A landscape with many valleys, sampled at points; each row gives a point and its height.
From any point a ball takes the steepest step (drop divided by distance) to one of its 2 nearest points. It stops when none of these is lower. Distance is the straight distance between rows; heights are no part of it.
ragal h=4.76: [114 181 122 137  59  86 149 117 106 133 133 174 128 141  88 112  62  96
 183 140 116 119 110 119]
fupe h=2.86: [140 210 121 149 103 116 126 131 167 141  85 113 190 109  79 127 112 115
  99 138 111 119 186 135]
med h=4.07: [104 144 113 129 116  99  51  83  98 136 153 167 148 102  98 147 130 121
 157 142 159 113 147 166]
mudu h=2.51: [168  84 154 145 108 168 165 148 129 146 144 153  97 176 158 128 128 125
 130 108 122 190 124 102]
nok h=5.05: [164 134 162 146 154 162 158 150 145 149  69 122 151 100 135 134 119  93
 120  85  99 142 115 120]
dar h=7.05: [127 130 117 109 118 164  97 112 122 122  99 181 115  55 168 178 210 190
 144 132 130 140 138 100]
tet h=3.66: [121  84 105 113  97 139 146 115 110 113 137 118 150 123 119  91 115  90
 128  74 140  62 129 128]
zaba h=6.50: [127 145 159 116 101 164 102 121 151  63 134 115 202 124 129 122 148  77
 150 119 113 167 146 121]
zas h=5.99: [147 162 131  97  40 134 120 165 106 123 178 120 166 153 118  92  83  99
 132 165 144 119 127 102]
zamet h=6.08: [184 130 105 104 101 126 121 132 132 120 151 122 114 105 108 142  95  80
 157 128 136 124 114 116]
fafen h=3.01: [ 77  75 136 111 152 118  96  85 133 104 133 131 137 161 152 139 147 142
 158  66 118 144  97 119]
sipag h=3.15: [139 107  45 135 147 102 115  59 120  99 157 111  73 114 115 131 158 124
 122 124 144  56 147 137]
duzup h=2.15: [159  67 160 132 109 145 201 161 104 143 105 146  68 172 128  90 105 150
 110  73 143 150  98 111]
vube h=5.14: [115  72 120 119 139 137 153 125 208 134 139  88 137 173 175 122 180 130
 142 153 110 171 119 124]
sib h=4.98: [132 143 124  67 155  91  76 129 132  70 171 109 104 153 116 171 132 199
 122 142 126 150 112 109]
berut h=2.55: [102 188 111 108 121 145 172 143 107 111 147 115 151 100  93 100  99 133
 103 128 109  35 144 126]
Gara h=4.99: [134 175 131 181  51  92 133 107  81 113 100 150 142 142  94 109 105 100
 160  98 112 144 108  89]
nutav h=6.38: [117  86 111 159  92 109 112 100 110 150 131 163  81 152 153  92 132  79
 176 128 147 143 110 116]
suzu h=6.00: [103 127 162 125 153 130 146 131  94  72 109 174  72  82 111  85 141  87
 187 127 139 144  97 126]
pinub h=1.87: [115 144 121 130 130 117 155 140  78 102 153 151 151 104  71  95 103 134
  97 119 164  63 191 140]
sadi h=4.80: [106 107 166 182 137 102 145 125 153 180 112 151 135 126 144 140 148 139
 168 150 112 168 144 133]
sok h=1.23: [145 121 108 113 117 112  54 107 129  83  94  84 149 136 148 117 127  76
 117 101 153 136  89 129]
gepi h=5.96: [107 149 126 124 182 117 116 108 131  99 137 139 107 117 130 159 110 137
 151 120 114 119 106 123]
muz h=3.04: [ 85 168 172 112 117 127 151 174 106 100 103 116 180  97  95  97  75 126
 110  95 127  62 132 127]
vab h=1.62: [131  67 125 122 141 146 199 127 119 133 127 160  86 157 103  94 142 144
 102  47 121 142 143 108]
roge h=2.78: [129 156 123 149 119 150 117 111 131 196  94 130 217 161 125 122 128 126
  90 107 115 150 115 129]
Mok h=2.98: [138  61 101 159 158 110  83 103 112 191 119 142  65 110 151 114 175 128
 126 117 162 136 141 128]
zuv h=5.26: [183 143 112  60 131 144  82 128 118  99 185 123  90 134 115 170 158 180
 111 157 112 196 136 113]
Bezab h=6.88: [103 143 108  92 167 124  97  85 183 105 106 142  91  95 139 183 187 160
 154 171  89 133  99 169]
pire h=1.74: [126 164  82 157 102 108  88  96 105 122  88  91 169 139 113 105 139 106
 104 101 138 122 104 102]
Poze h=2.22: [156 154  65 180 123  89 120  64 123 130 116  88 126 141 119 126 160 139
 110 109 121  83 127  86]
Nir h=6.64: [120 126 133  89 160 178 112  99 178  81 136 126 169 114 129 119 185 103
 137 140 103 155 143 148]
givop h=6.76: [112 132 109 101 164 161 117  83 205 110 125 146 140 122 140 159 170 110
 146 174  84 155 132 199]
zof h=5.00: [ 89  86 132 143 120 116 152 132 172 160 117 117 143 162 177 119 123 119
 159 132 108 142 110 114]
geba h=7.12: [168 104 147 145 137 162  80 120  95 127 124 145  82  50 161 150 212 136
 152 142 149 138 134 112]
Fara h=6.35: [141 163 170  96 117 154 116 141 158  88 148 126 207 143 127 170  87 116
 144 118 111 161 124 129]
midak h=6.70: [147 115 170 113 153 151 133 129  87 133 151 145 205 122 139  94 135  98
 142 137 139 154  88 127]
zova h=5.57: [131 159  97 113 146 131 109 129 165 167  61 111 107 148 156 108 101 101
 103 129 120 121  86 136]
Zisif h=6.47: [151  87 126 145 107 131 181 111  81 163 154 180  89 160 141  84 115 126
 145 144 143 134  98 136]
bug h=4.09: [142 131 106 169 138 159 138 134 159 153 116 111 108 130 184 178  98 117
 110 150 127  99 147 162]
lubud h=6.49: [112 115 156 115 224 132 160 182 116 133 124 136 117  79 122 115 115 139
 100 138 147 127 158 151]
gose h=1.80: [100  55 119 125 161 165 196 109 113 113 160 162 101 136 135 121 149 124
 134  74 124 106 131 147]
lor h=3.06: [169  81  86 119 194 119 165 125 119 154 155  91  94 117 123 155 148 160
  90  92 117 124 125 114]
Ril h=6.34: [150 158 144 155  60 154 154 146  93  91 126  95 139 122 138 101 117  98
 131 105 114  79 118  74]
kubuk h=6.21: [166 179 144  73 127 157 134 166 126 117 165 116 167 140 140 156  61 122
 125 159 105 140  89 127]
rezur h=5.63: [127 102 186 115  90  96 187 195 137 135 148 125 172 131 111 113  88 135
 161 154 138 152 135 122]
dak h=3.70: [ 79 198 152 146 136 101  95 134 183  96 101 135 135 102 111 174 112 140
 164 170 110 136 167 148]
sidet h=3.81: [178  95  74 150 151 137 122  96 157 137 124  93  97 125 150 216 115 127
 103 104 131  92 135 172]
ked h=5.59: [ 75 145 177 103  57 128 145 172 154 170 103  88 192 139 121  75  94 125
 126 116  81 105 120 135]
kiz h=6.33: [119 126 121 118 159 119 146 106  74 147 173 195 102 138 112 119 112 145
 142 155 126 148 126 159]
nafaz h=4.37: [136 120 185 197 146 121 118 138  91 152 109 149 139 104 131  97 188 150
 116 156 163 161 178 120]
felo h=6.61: [137 130 130 104  94 175 118 120 123 122 139 122 218 134 149  81 141  54
 138 140 123 148 103 130]
Boge h=3.10: [ 95 125 156 151 107 169 151 116 114 152 106 133 195 155 142 116 114 133
 100  69 111  92 114 141]
nisu h=4.74: [150 102 159 150 174 162 185 131 134 150 115 139 155 110 132 196 100 135
 121  70 102 129 120 161]
Ras h=2.67: [156  90  72 179 145  97  99  64 118 160 105 105  85 106 142 113 178 104
 137 106 133 105 117 104]
Vodis h=1.86: [106  92 178 143 144 148  95 162 156  90 134 106 100  96 180 187 167 135
 162 140 152 157 131 128]
Rata h=5.82: [127 127 113 105 142 108 138 172 163 184 134 135 105 140 118 128 100 140
 115 166 124 178 177 148]
Pogu h=3.87: [ 69 175 116 111  88 117 119 154 131 116 123  73 137 159 128  96  91 150
  97 142 129  55 105 112]
vinu h=5.87: [139  88  85 109 165 124 104 102 178 122  86 113  93 200 164 166 121 151
  65 100 125 122  96 167]
popo h=5.50: [ 99  92 111 136 165  82 153 104 177 132 137  89 125 161 138 167 150 185
 137 108  97 138 104 103]
Vamez h=4.39: [116  90 143 195 157 155 164 130 159 152 113 125 123 128 178 216 106 137
 131  94 115 117 156 160]
Kem h=6.23: [ 92 158 123 128 209 128 144 149 122  98 130 132 113  99 130 149  85 144
 111 131 134  84 151 150]
lukil h=6.71: [130 132 141 118 192 109 139 169  81 186 117 159 131 103 102  78 105 141
  83 157 164 139 152 157]
mal h=5.44: [149 145 111  79 131 127  69 150 147 126 140 125  70 157 135 178 135 180
  93 181 127 199 172 159]
Pupi h=4.13: [148 185  70 105  68 177  97 138  99 175 157 104 113 165 126 112 104 114
  83 181 139  99  76 145]
peza h=4.14: [104 127 100 113 132  89 141 159 121 124 148  87 116 149 128 101  96 168
  92 136 147  73 145  98]
Nis h=4.56: [120 119 116  82 140  52  92 155 141  79 149  71 125 150 100 129 106 172
 112 129 162 112 134  94]
kip h=3.40: [ 91  90 104 107  96 151 117  87 137  81 162 136 153 177 139 120 117 103
 145  75 134 108 124 129]
pepen h=6.22: [185 160 136 115  68 157 145 170 132 126 122  87 117  93 131 124  87  79
 143 129 109  88  99 101]
gid h=5.79: [144  98 147 160  80 162 162 160 145 110 171 129  77 101 135 166 168 100
 167 150 147 164 178 127]
Luru h=5.80: [119  85 149 117 126  92 191 189 135 180 148 146 109 152 120 106  97 154
 133 158 135 175 141 131]
Mikef h=1.30: [146 129 176 170 149 136  90 138 153 104  97  92 142  99 154 159 171 126
 138 126 125 167 146 101]
tiri h=2.72: [113 133 102 134 144 105 134 122  68 150 156 160 118 146  69  92 129 166
  72 115 163 124 182 129]
zulav h=2.35: [126  86 130 146 188 134 219 123  88 140 143 142 107 114 143 110 138 154
 129 109 112  84  87 114]
vos h=4.44: [ 83 160 123 139 109  73  94 103  83 122 131 173 140 137  78 121  94 124
 155 115 151 122 124 131]
Rade h=2.25: [ 76  74 145  97 139 131 101 131 192  88 137  99 105 143 168 210 159 167
 158 109 134 153 103 149]
Zag h=3.54: [ 76 173 116  96 111  91 118 135 141 115 106 104 186 136  94 125  62 135
 116 108 129  70 127 139]
pivit h=3.82: [151 148  56 143 137 139 116 102 120 160 118 105 103 103 147 119 110  97
  95 156 151  26 117 166]
Mobef h=6.18: [ 96 148 125 105 138 150 139 124  95 117 149 193 105 150 130 103  81  96
 150 133 135 130  90 144]
Babut h=2.46: [144 197 116 170 125 145 140 109 120 165  98 103 209 116 101 138 134 136
  76 113 112  91 144 127]
vuno h=5.73: [113 114 130 166 148  82 147 131 119 130 148 125  92 137 138 168 109 170
 151 126 126 114 127  97]
vuva h=6.98: [119 132 136 110 155 155 104  97 149 134 135 152 137  85 142 196 191 192
 140 149  88 153 150 147]
luga h=3.50: [135 115  66  96 122 111  71  63 126 112 131 133  80  66  98 131 207 143
 139 118 136  86 146 135]
kuz h=3.38: [120  68 137 131  98 194 168 109  92 143 145 125 175 143 152  90 135 117
  99  71 120  58 120 147]
Lafed h=0.53: [152 137 153 130 121 109  63 117 168  80  88  78 146 117 129 154 204 160
 104 141 121 158 151 110]
sufa h=6.09: [173 125 150  67  65 157 148 185 130 142 166 127 147 150 123 109  72 100
 134 135 119 150 100 113]
kero h=5.25: [150 167 176 159 125 143 156 176 110 160  62 120 141  97 142  80 114  99
 115 135 113 133 109 103]
ranud h=3.76: [ 99 116 108 110 119 121  92  89 116 128 145 180  97  71 110 158 168 154
 168 128 127 106 149 152]
viga h=4.17: [ 93 217 144 185 152 100 107 127 115 132  89 150 155 101 105 141 106 120
 138 154 134 125 144 125]
Niraz h=4.53: [ 69 168 158 196 166  76 114 137 146 168  78 138 146 129 152 126 121 146
 144 168 128 151 144 118]
vot h=3.45: [147  83  87 137 179 159 129 103 100 152 144 129 113 136 160 159 112 136
  84  86 137  99 144 158]
bog h=5.30: [142 105 106 117 163  93 158 122 192 104 120  71 121 162 152 136 176 145
 125 171 100 134  86 115]
Sas h=2.09: [123 198 117 160  89 163 108 137  76 149  89 105 162 129 101 114 119 117
  92  94 123 100  69  97]
pada h=1.44: [138 120 141 110 139 116  74 123 149  91 136  83 152 160 118 118 195 183
  73 128 144 166 175  95]
Nav h=6.20: [144 148 147  67  95 151 147 165 118 136 128 181 118 147  97  80  65  81
 136 116 124 165  99 131]
Bozet h=5.24: [148 148 182 176  59 114 142 103  93 103 100 174 133 138  85  90 127 121
 168 129 146 180 140 131]
fama h=5.62: [139 155 135 168  96 158 111 130 131 103 153 161  85 120 136 131 151 105
 150 171 135 152 192 114]
Sozot h=3.35: [180 105 140 144 136 102 157 136  54 150 161 141 155 129  79 117 121 184
  75 117 158 127 175 128]
beku h=4.00: [122 160  93  95 117 168 117 128 106 169 138 111 111 125 139 110  86 109
  99 140 126  50  83 169]
Sufif h=5.93: [157 107 134 100 121 143 161 165 134 124 178 134  89  92 107 153 131  91
 161 147 140 165 136 139]
Ramum h=5.64: [121 169 125 103 162 114  67 134 166 154 108 136 117 149 117 146 127 154
  95 162 132 187 152 151]
puv h=5.71: [135 109 101 107 140 122  89 130 183 136  87 114  79 188 156 120 121 120
  96 115 136 163 109 125]
liti h=3.27: [137 198 135 125 100 117 118 145 204  99 106 118 147 122  95 147 113 108
 137 179 110 156 184 141]
riza h=3.92: [163  69 187 161 158  94 144 134  76 148 141 130 151 112 107 106 160 186
 112 129 170 150 156 131]
biso h=2.60: [106  84 154  82 186 143 128 136 158 107 157 118 122 157 163 165 136 148
 147 104 110 182  79 119]
Ves h=5.83: [107 132 164 124  77 111 141 162 117  95 177 143 176 143 117 114  94 119
 161 167 153 133 166 122]
Muku h=5.46: [152 161  94 127 142 117 144 105 171 145  76  94 120 182 163 108 154 136
  94 159  89 121  61 104]
miro h=5.42: [105 132 185 125  96 104 156 200 136 144  85 103 166 114 146  73  91 105
 147 142 116 139 116 107]
dakap h=5.45: [142 163 169 159  63 163  98 109 114  97 134 177 127 128 117 126 166 100
 163 130 118 187 161 107]
dus h=5.81: [107 128 149 142 102 136 111 118  91  85 158 188  65  99 125 107 156 115
 182 166 152 133 148 125]
zos h=6.19: [103  81 138 122 122 104 145 161 114  92 118 122  73  99 128  97 130  74
 179 105 150 137 102 108]
mis h=2.71: [181  86  99 137 166 112 178 104  78 165 170 130 105 109 119 119 151 137
 130 121 118 108  95 101]
figur h=3.53: [144 113  43 120 137  83  92  88 153 145 112 111  85 112 106 110 133  93
 119 160 159  71 142 170]

Where does a ball stop that starts at each point below?
nisu | vab
Ramum | pinub
zos | sipag
vinu | vab
puv | Babut
Sufif | sipag

Call two points neighbours if one is among the 2 nearest of the other. Go from one point of each pair to the other, from neighbour to neighbour, staying as low as possible. Name the highest point that can't be avoided.
pinub, Mobef | Nav
Lafed, pire | tet
sipag, Lafed | zas
